Points, in no order, along strands that fork, close into loops and pass close to each other.
In the rows, zero is written as 128.
Points whose rows are less than 66.7 apart are linked; no others are. Some points are linked to none.
Mol: [120,112,128,126,121,136,152,101,131,194,130,152,86,161]
vub: [99,123,104,119,134,125,106,152,125,146,150,116,85,101]
fino: [174,140,117,135,104,130,144,50,115,178,133,182,130,157]
kotop: [170,116,99,143,123,130,122,102,136,172,181,156,118,103]
venu: [195,136,88,139,125,143,122,106,120,76,143,124,213,98]
veli: [204,124,87,142,142,137,96,122,136,108,198,134,160,69]
zoke: [96,149,38,164,109,91,51,95,81,166,184,135,111,87]
motu: [119,153,171,122,91,120,175,78,95,120,56,150,149,206]
kile: [96,145,49,142,105,130,113,106,77,129,154,109,117,113]
rizim: [134,122,123,113,140,147,132,152,136,108,124,106,147,111]
palal: [141,152,169,107,91,114,159,85,108,111,69,160,159,173]
vavab: [133,104,145,109,147,135,122,154,163,165,139,134,87,113]
Buve: [104,126,192,133,160,130,148,163,168,97,93,119,130,173]
sud: [169,121,175,96,150,131,119,151,171,121,101,137,140,112]
Fala: [86,128,192,154,162,124,159,170,159,79,90,105,140,175]
seke: [113,120,143,123,120,138,163,96,131,193,110,154,85,189]
subel: [142,130,196,112,128,109,142,146,146,85,62,136,172,152]
meziv: [159,122,144,107,144,141,127,143,152,121,112,123,147,110]
ril: [174,121,105,116,145,145,108,151,145,103,158,116,157,63]
Dom: [66,135,157,149,138,140,175,122,120,138,106,114,87,215]
Sope: [95,120,121,111,149,110,82,177,143,139,154,110,74,82]
dar: [143,147,177,107,87,103,155,97,112,89,61,160,174,154]
Tamik: [109,141,55,146,101,149,140,94,78,125,143,106,132,129]
pivev: [147,128,28,178,101,116,81,71,75,127,225,140,132,112]
revuf: [148,118,112,105,153,136,93,177,154,104,156,104,124,55]
dor: [169,132,84,136,122,150,129,113,115,92,141,114,184,99]
Zure: [75,131,103,132,122,139,142,130,100,136,128,103,97,154]
rinu: [90,120,100,146,113,92,59,130,124,205,193,147,79,69]
Dogep: [60,146,98,139,118,135,143,133,84,108,117,83,110,160]
gavus: [87,120,163,123,162,135,132,176,163,115,123,108,88,148]
nas: [110,127,130,132,127,145,157,137,114,108,104,101,146,159]
dap: [152,140,179,109,101,101,148,121,119,76,58,145,188,145]
zale: [40,151,124,150,138,124,141,148,92,92,115,78,103,171]
sapeg: [92,126,86,137,121,99,66,136,115,177,173,135,80,75]
feba: [106,144,46,151,108,110,79,102,86,149,179,129,110,91]
nozem: [95,116,136,105,162,121,90,195,156,118,142,102,82,91]
Pesis: [138,103,128,121,135,131,117,144,152,175,158,141,88,98]
ruta: [119,109,157,109,157,137,123,167,166,137,126,121,93,130]
Kot: [133,100,124,131,127,120,101,142,154,190,184,146,80,72]
lilo: [199,141,94,140,119,138,128,75,115,125,154,154,172,124]
Sos: [74,126,127,121,146,125,118,163,133,129,135,107,74,135]
diba: [114,126,146,124,132,142,158,124,129,136,102,121,122,173]
sis: [115,125,173,119,147,136,151,143,150,121,92,123,124,171]
Rilu: [101,124,167,152,143,128,162,159,127,76,81,92,168,168]
kub: [205,126,102,126,147,140,103,133,144,95,165,127,181,66]
Dav: [164,123,78,140,133,129,99,127,124,131,190,129,126,69]
ziz: [124,123,88,127,129,121,92,140,122,149,174,123,99,72]
biti: [98,117,104,130,120,138,142,117,116,170,138,126,88,143]
neres: [129,99,115,163,97,121,117,84,131,228,208,176,92,114]
vil: [47,141,149,153,142,137,167,140,116,107,112,95,95,199]
negu: [117,118,164,153,133,118,160,159,120,65,68,95,192,159]
viri: [115,141,196,125,122,113,164,120,126,103,58,140,146,197]
Dabi: [117,100,121,140,118,107,85,137,148,205,198,152,75,66]
bif: [94,130,170,130,135,134,173,105,134,165,95,142,87,219]
talu: [182,139,182,87,117,113,125,102,156,143,101,184,118,121]
pemep: [125,113,137,103,162,136,104,191,160,101,137,98,116,83]
sek: [173,138,192,82,125,112,121,126,164,126,90,171,129,120]
gezu: [113,128,104,135,115,149,155,132,99,94,108,89,166,140]
pag: [114,141,68,143,107,151,141,110,84,96,128,92,161,125]
ruz: [193,145,119,125,115,128,130,99,119,86,111,144,211,109]
Dezab: [147,124,193,105,152,122,132,161,167,98,81,132,152,138]
Makin: [107,143,180,138,111,119,177,104,109,108,58,132,160,211]
seb: [184,130,149,109,124,127,129,95,144,166,123,171,124,124]
Kagot: [150,130,93,126,127,150,133,127,121,108,136,109,164,104]
nepo: [180,137,150,111,121,124,131,126,138,89,88,139,196,109]
muf: [165,121,115,125,128,140,132,110,137,154,145,144,126,114]

How many points has the smallest loop of links through each point below? Write none if it is on no loop.
seke: 9
Pesis: 11
revuf: 10

A fork is a point with three links, a tip a point with one. Leave the first point through the second and follow the links. Name the first fork or tip that comes.
venu, dor: sud
palal, motu: viri
revuf, ril: ziz
pemep, nozem: vub
gezu, nas: negu
dor, venu: nepo
sek, talu: kotop
nas, gezu: zoke

Name the points in between on the shortest way along the links from the first point to the second, in order.
kile, sis: Tamik > pag > gezu > nas > diba
ziz, pemep: vub > Sope > nozem
talu, rizim: sek > sud > meziv
zale, Mol: Dogep > Zure > biti
